A landscape with many valleys, sampled at points; each row gives a point and its height.
From any point a ball rolls to the lowest of the 2 points nearest to it. It stops when none of these is lower. Distance is the straight distance between rows; heights are no part of it.
J_64 (h 57.9): [  2  18  -8 -22   0  17 -32  21  33 -18   3  21 -12 -12  15   0   1 -36
  -5  17 -19 -63 -21 -18  17]
J_488 (h 39.8): [-15 -23 -18  11  35  -2   3 -21  24  10 -32  -9   8 -23 -15 -17   7 -15
  14  14  50  35  60   6  -7]
J_609 (h 43.6): [  2   6  23 -10 -18  14  17  37 -12  -5  35  -5   3  11  10 -10  -3 -37
 -11   4 -22 -45 -63  30  26]
J_331 (h 30.0): [-12  23 -12  -5 -20  22 -13  11 -32  10  -4   2 -13  -2  22  -1 -30   7
   1 -65 -58  -9  -3 -24  11]
J_706 (h 32.5): [  4   6  23  19   8 -17  26  11 -31   2   8 -27   1  28 -29  15  25  31
   0  41  -5   8 -16  32   4]
J_230 (h 74.6): [ 13 -42  13   1  21 -11  31 -28 -39   2 -12  -5  -2  30 -10  15  -3   9
   4 -28 -14   9 -13  17   0]
J_881 (h 46.4): [ -4 -11 -10  -3   9 -23 -15 -20  21  21 -32  13  12 -28  -8 -24 -24  13
  24 -19  28  35  49   8 -43]
J_708 (h 41.0): [  7  -8  20  -2  -3 -26 -11  -8 -22   8 -17  13   2  20  -6   0 -18  43
  13 -21  -5  22  15  14 -30]
J_397 (h 57.2): [ 17  30  10  -6 -10   3 -37   5  27 -18   2  34  -3  -1  14   3   4  -8
  -8  14  -8 -47 -16 -21   6]
J_794 (h 64.3): [ 22 -31 -11 -15   6   6  -8 -45  -9  -5 -17  43 -14  -3  24  -9 -20 -25
   5 -41 -28  17   0  -8 -19]
J_291 (h 61.3): [  0  -9 -12  -3   6  34   8   0 -19  12  -8  11  -6   9  26  -4 -28 -37
  -2 -45 -34 -17 -12 -15  27]
J_955 (h 30.7): [  4   6  27  15  -2 -12   0   5 -29   2  -5 -13 -10  31 -20   1   4  48
  11  12 -15  15  -6  16   1]
J_775 (h 31.2): [  9 -17   4   7  19   0 -13 -16  11  -9   1  14   6   3 -16   6  15  -8
  -7   8  10  -8   6  -8   8]
J_697 (h 59.3): [  1  12 -31 -12   5  44   2  30   3  12  -4   3  -6  -5  27 -11 -20 -69
  13 -14 -33 -44 -24 -18  34]
J_452 (h 11.3): [ -7  12 -31 -21   1  19 -23  15  50 -17  23  -5   8 -33  24   8  19 -37
 -18  33  14 -35  -5 -32   2]
J_229 (h 26.4): [ -9  50   8  16 -20   1 -14  28 -24   3   8 -14 -18   7   0  -4 -10  39
   2 -30 -27  -2   1 -23  11]
J_585 (h 46.2): [ -3  11  27 -11 -20   3  19  30 -43  -8  31  -1  -1  19  22 -20 -23 -20
   0 -16 -25 -50 -60  41  37]
J_162 (h 30.9): [ -8  33  17  11 -21  -7   4  29 -10  -6  18 -25 -10   2 -16   0  16  40
   5  20   4   3 -11   1   4]
J_592 (h 65.3): [ 24 -42  17  -4  25 -32 -14 -47 -23  -3 -24  39  -4  35 -13   4   1  40
  19  44   2  19  -9  32 -31]
J_523 (h 17.0): [ -6  -6 -15  11   3   5   2  -3  10  14 -12 -12  -4  -8  -3   6   6   1
   1  -9  18  19  33 -14  -1]
J_290 (h 25.7): [ -9  12 -20   1  12   8   8  15  44   8 -12 -33   5 -42  -8   3  24  -2
  -9  33  46  11  30 -21  -4]
J_659 (h 38.1): [ -8  37  16  10 -37  -3  23  39 -22 -15  46 -20  -5   5  -2  -6  12   5
  -6  21 -12 -10 -45  14  16]
J_808 (h 7.9): [ -3  -3 -13 -19  17  25 -31   9  47 -28  23   2   1 -11   0  13  32 -35
 -13  33  11 -35 -10 -28  15]
J_277 (h 40.8): [ -6  16  21  -5 -27   4  21  28  -6 -15  40 -10   5  12   4   5  11 -10
 -14  26  -7 -28 -44  15  12]
J_588 (h 28.4): [ -4  46  25  19 -30  -2  -7  27 -26 -12  26 -17 -18   7  -6  -6   9  43
   5  -2 -18  -1 -20  -9  13]
J_32 (h 51.4): [  9  -6  22  -4  -6 -35 -12 -17  -6  -9   1  19   6  15   0  21   0  30
 -14  45  18 -11  -1  19 -26]
J_715 (h 28.2): [ -3  29   3   3 -20  19 -17  27 -19  -1   2  -3 -16  19  12  -2 -16   4
  -1 -36 -35 -25  -7 -17  21]
J_286 (h 40.9): [ -9  -9 -23   8  10  34  30  18   3  10   7 -16   0   0   3  11  11 -37
 -11   3   9  -6  -6 -17  37]
J_712 (h 17.3): [  2  17 -10   3  -3 -21 -28  -5  44   5 -18   3   8 -28  -6  -5   2  24
   1  11  38   8  39 -20 -15]
J_709 (h 22.9): [  9 -16  -1   6  16 -13 -19 -27  11  -3 -15   9   5   6 -32  -1  21  15
  14  11  22  11  27  -1 -11]
J_628 (h 38.5): [  1 -19 -29   6  18  39  11  -9  13   8 -12  -4  -1   2   0   3  14 -35
   7 -13   7   8  11 -25  30]
J_102 (h 56.4): [  9  25  20 -13 -23  -3 -18  20   1  -9  15  25  -7   6  13   4  -6   0
  -8   3 -10 -41 -14  -5   8]
J_348 (h 38.4): [-19  44 -36  19 -20  34  20  41   1   8   5 -36  -6 -18  21  -4   0 -15
   4  -1  -3   4   4 -29  33]
J_942 (h 34.4): [ -3  44  25   6 -31 -16  13  41  -6 -15  35 -26  -2  -1 -10   0  25  25
  -5  48  -2  -1 -30   4  -4]
J_658 (h 76.9): [  8 -43   1   6  11  -3  46 -28 -33  18 -14 -14   3  10  -1   5 -19   3
   0 -51 -18  27   4  16   0]
J_237 (h 78.8): [  0 -32 -21  10   9  11  33 -24 -25  25 -22 -10  -4  -5  18   1 -17 -11
   0 -57  -5  39  25   7  -7]
J_254 (h 79.8): [ -3 -22 -27  -1   1   2  21 -25  -7  20 -25   7   0 -21  25   3 -27 -18
  -2 -35  19  25  32   6 -12]
J_908 (h 62.4): [  1 -17 -12  -8  11  23 -16 -21  -5   6 -14  27 -10   7  18  -2 -22 -25
   4 -46 -29  -6   2 -19   5]
J_943 (h 60.2): [  4  -9 -27 -15  10  46   1   1 -15  11 -23   6  -6   0  31 -20 -36 -58
  10 -39 -46 -36 -26 -19  34]
J_757 (h 33.7): [-17  33   4  26 -32   4  34  34 -27   7  32 -44   2  -3   5  -2  -8  -1
  -7  -1  -2   8  -7  10  18]
J_991 (h 61.0): [ 14 -35  14  -5  23 -34 -26 -38   3 -10 -13  26   5  25 -19  11  19  27
   5  45  24  12   3  23 -18]
J_161 (h 22.8): [-17  29   8   0 -24  -1  34  29  22  -6  28 -46  10 -12 -10   4  30  -7
  -5  37  13  16  -6  -7  -1]
J_309 (h 43.4): [ -6 -14 -22   3  16  -5 -10 -22  21  18 -46   9  10 -39   2 -19  -8  -8
  15 -17  34  40  58  -1 -21]
J_661 (h 48.6): [  2  11  26  -2 -19   4  14  17 -53  -4  18  -5  -4  25  30 -14 -40  -7
  -6 -54 -43 -45 -48  27  30]
J_656 (h 51.0): [ -1  -5  20  -5  -9   6  11   3 -38   2   8   3  -5  25  18  -3 -18  -1
  -2 -37 -35 -20 -20  15  18]
J_201 (h 39.7): [-15  16 -29  20 -12  47  24  21  -7  14   5 -32  -2   0  14   3   7 -20
   0 -13  -5   4  -3 -25  36]
J_470 (h 57.1): [  3 -35   5  -9  16 -34 -19 -29  17 -21  11  15  11   4 -18  18  17  -1
 -18  54  35  -4   3  19 -22]
J_169 (h 29.9): [-18   1  -6   6  30  -4  -3  11  44  18 -25 -28  18 -52 -20 -12  12   8
  15  37  60  29  44  -6 -10]
J_471 (h 35.4): [  9 -23 -15   2  25  21  -8 -11  22  -9  -1  10   0   3  -9  15  25 -39
  -6  10   8 -17   0 -21  21]
J_531 (h 27.8): [  2  -4  17   4   6  -5  14   7  -7 -13  17 -21  -1  27 -31  22  44  20
   1  44  -5   9 -20  17   9]
J_968 (h 17.8): [ -5  -3  14   3  12  16   3   5  23  -8  24  -6   1  16 -22  15  45  -8
  -5  33  13 -15 -26  -6  16]
J_621 (h 71.0): [  6 -45 -33 -12  14 -19   9 -56   9   0 -22  52  -6 -15  -8 -31 -16   5
  20 -50 -18  70  16  19 -51]
J_894 (h 22.2): [-12  15 -18  16   2  12   6  17  23   9  -4 -32  -3 -21  -6   8  13   1
  -3   9  31   9  24 -22  18]
J_329 (h 55.3): [ 11   4  14 -12 -18   6 -17  -3  -3  -4  -1  32  -4  18  16  -1 -18  -7
  -4 -23 -20 -28  -8 -11   3]
J_260 (h 22.7): [  4 -10  22  11  15  14   1   3  -4  -6  16   2  -6  32 -32  16  32   8
   5  29  -6 -13 -31   3  21]
J_963 (h 29.0): [-17  20  -5  14 -18   3  53  37  -9   8  31 -49  10 -11  -4   0   8  -9
 -12  12  16  14   3  12   7]
J_383 (h 34.9): [-18 -10  -4  10  34  -9   0  -9  33  26 -34 -19  31 -35 -26 -23 -11  -3
  20  19  52  29  52   8 -27]
J_212 (h 10.2): [  9   5   0  -5  12 -30 -38 -18  29  -2 -26  16  15 -13 -20 -14   4  29
  14   6  35  13  39 -13 -25]
J_885 (h 14.7): [ -7   2 -20  -3  -8   5 -11   5  28  -7  10   7   8 -20  24  16   0 -41
 -31  17  21 -29  11 -20   3]
J_948 (h 68.7): [ 20 -45 -14 -14  12 -26   9 -62   5  -5 -17  53  -3  -7   7 -16 -10  -9
   8 -30 -11  48  11  28 -45]
J_360 (h 50.1): [  0  -2  -5  -7  -1 -29 -29 -25  26   9 -39  30  12 -30  -9 -46 -28  40
  33 -21  20  43  43  13 -70]
J_246 (h 17.4): [ -7  10   0  -3  -5   3   1  13  25 -12  21 -27  10  -7  -9  12  35 -14
 -14  27  17  -4  -7 -14   8]
J_273 (h 53.0): [  1   9   5 -18 -11 -40 -25 -15   2  13 -32  29   5 -15  -3 -18 -35  45
  18 -19   9  31  30  19 -61]
J_536 (h 18.1): [ -7  -9 -33  -8   0  -3 -18  -5  41 -15   9  -5  13 -40  24  10   9 -28
 -34  29  42 -11  20 -14 -10]
J_30 (h 35.8): [ -1  15  26   7  -1 -24  -5   3 -29  13 -15 -15  -6  10 -22  -6 -13  56
  17 -20 -16  26  19  15 -14]
J_209 (h 58.5): [ -3  12 -13 -15  -1  31 -12  25  17   0   9  18   1   0  12  -3  -4 -54
  -4   3 -20 -50 -23 -16  25]
J_382 (h 36.9): [-22  48  -9  21 -30  21  11  41 -13  -4  34 -35  -8  -6   8 -14  -3  -6
  -7  -6 -12   3 -16 -26  27]
J_238 (h 66.6): [ 20 -45 -10 -17   3 -17   3 -68   0 -11  -5  64  -3  -2  18  -5 -16 -25
 -11 -38 -30  35  -5   9 -39]
J_466 (h 53.1): [ 14 -17  17 -14  -2   9   9 -21 -19   5   3  20  -6  25  15   7 -22  -8
  -9 -45 -32 -20 -23   4   6]
J_250 (h 13.1): [ -6   6  -7 -15  14   8 -15  16  49 -25  29 -22   9 -22 -13  13  47  -8
  -7  43  21 -11 -12 -23   8]
J_681 (h 69.2): [ 20 -30  19  -2  24 -22   1 -27 -39   3 -28   7  -9  46 -14   6 -13  61
  16  31 -19  17 -10  36 -29]
J_189 (h 21.1): [  7  35  -3  -2  -4  -7 -29  16  29  -2  -2   3  -1 -20  -9   7  10  22
  -8  10  25  -5  16 -22   4]
J_379 (h 72.1): [ 19 -36  25   7  24 -20  22 -27 -42  -3  -5  -2  -6  38 -10  20   2  29
  13  17 -16  10 -13  36  -4]
J_432 (h 54.6): [  4 -26  13 -14   1 -32 -14 -14   7 -12  18  27  16   0   0  31   4  -4
 -30  40  29 -22 -10  28 -25]
J_763 (h 28.3): [-14  20  13  13 -18  -3   8  15 -43   9  -1 -24  -6   7   3  -6 -21  32
   3 -41 -29  15   8  -4  13]
J_359 (h 47.4): [ 14 -18  24  -5  -5 -30  -7 -22 -14   4 -10  20   5  23   3  11  -7  24
  -5  12   4  -4   3  28 -28]
J_248 (h 23.9): [ -5   7   6  12  -5  -3  11  10 -11   5  -5 -15 -10   8 -11   7  -5  17
   1 -23  -8  15  10  -4   9]

Call two points neighbours if one is among the 2 nearest of the other. Go from one point of each pair to the other, from neighbour to neighbour, staying as low as possible. Name the highest point that can't be avoided.
J_212, J_229: J_763
J_955, J_523: J_286
J_212, J_523: J_894
J_808, J_955: J_706

For each start below, name the point where the ball stops.
J_237: J_955
J_794: J_229
J_360: J_523
J_628: J_212
J_329: J_229
J_348: J_808
J_609: J_229
J_991: J_955
J_273: J_523
J_706: J_808
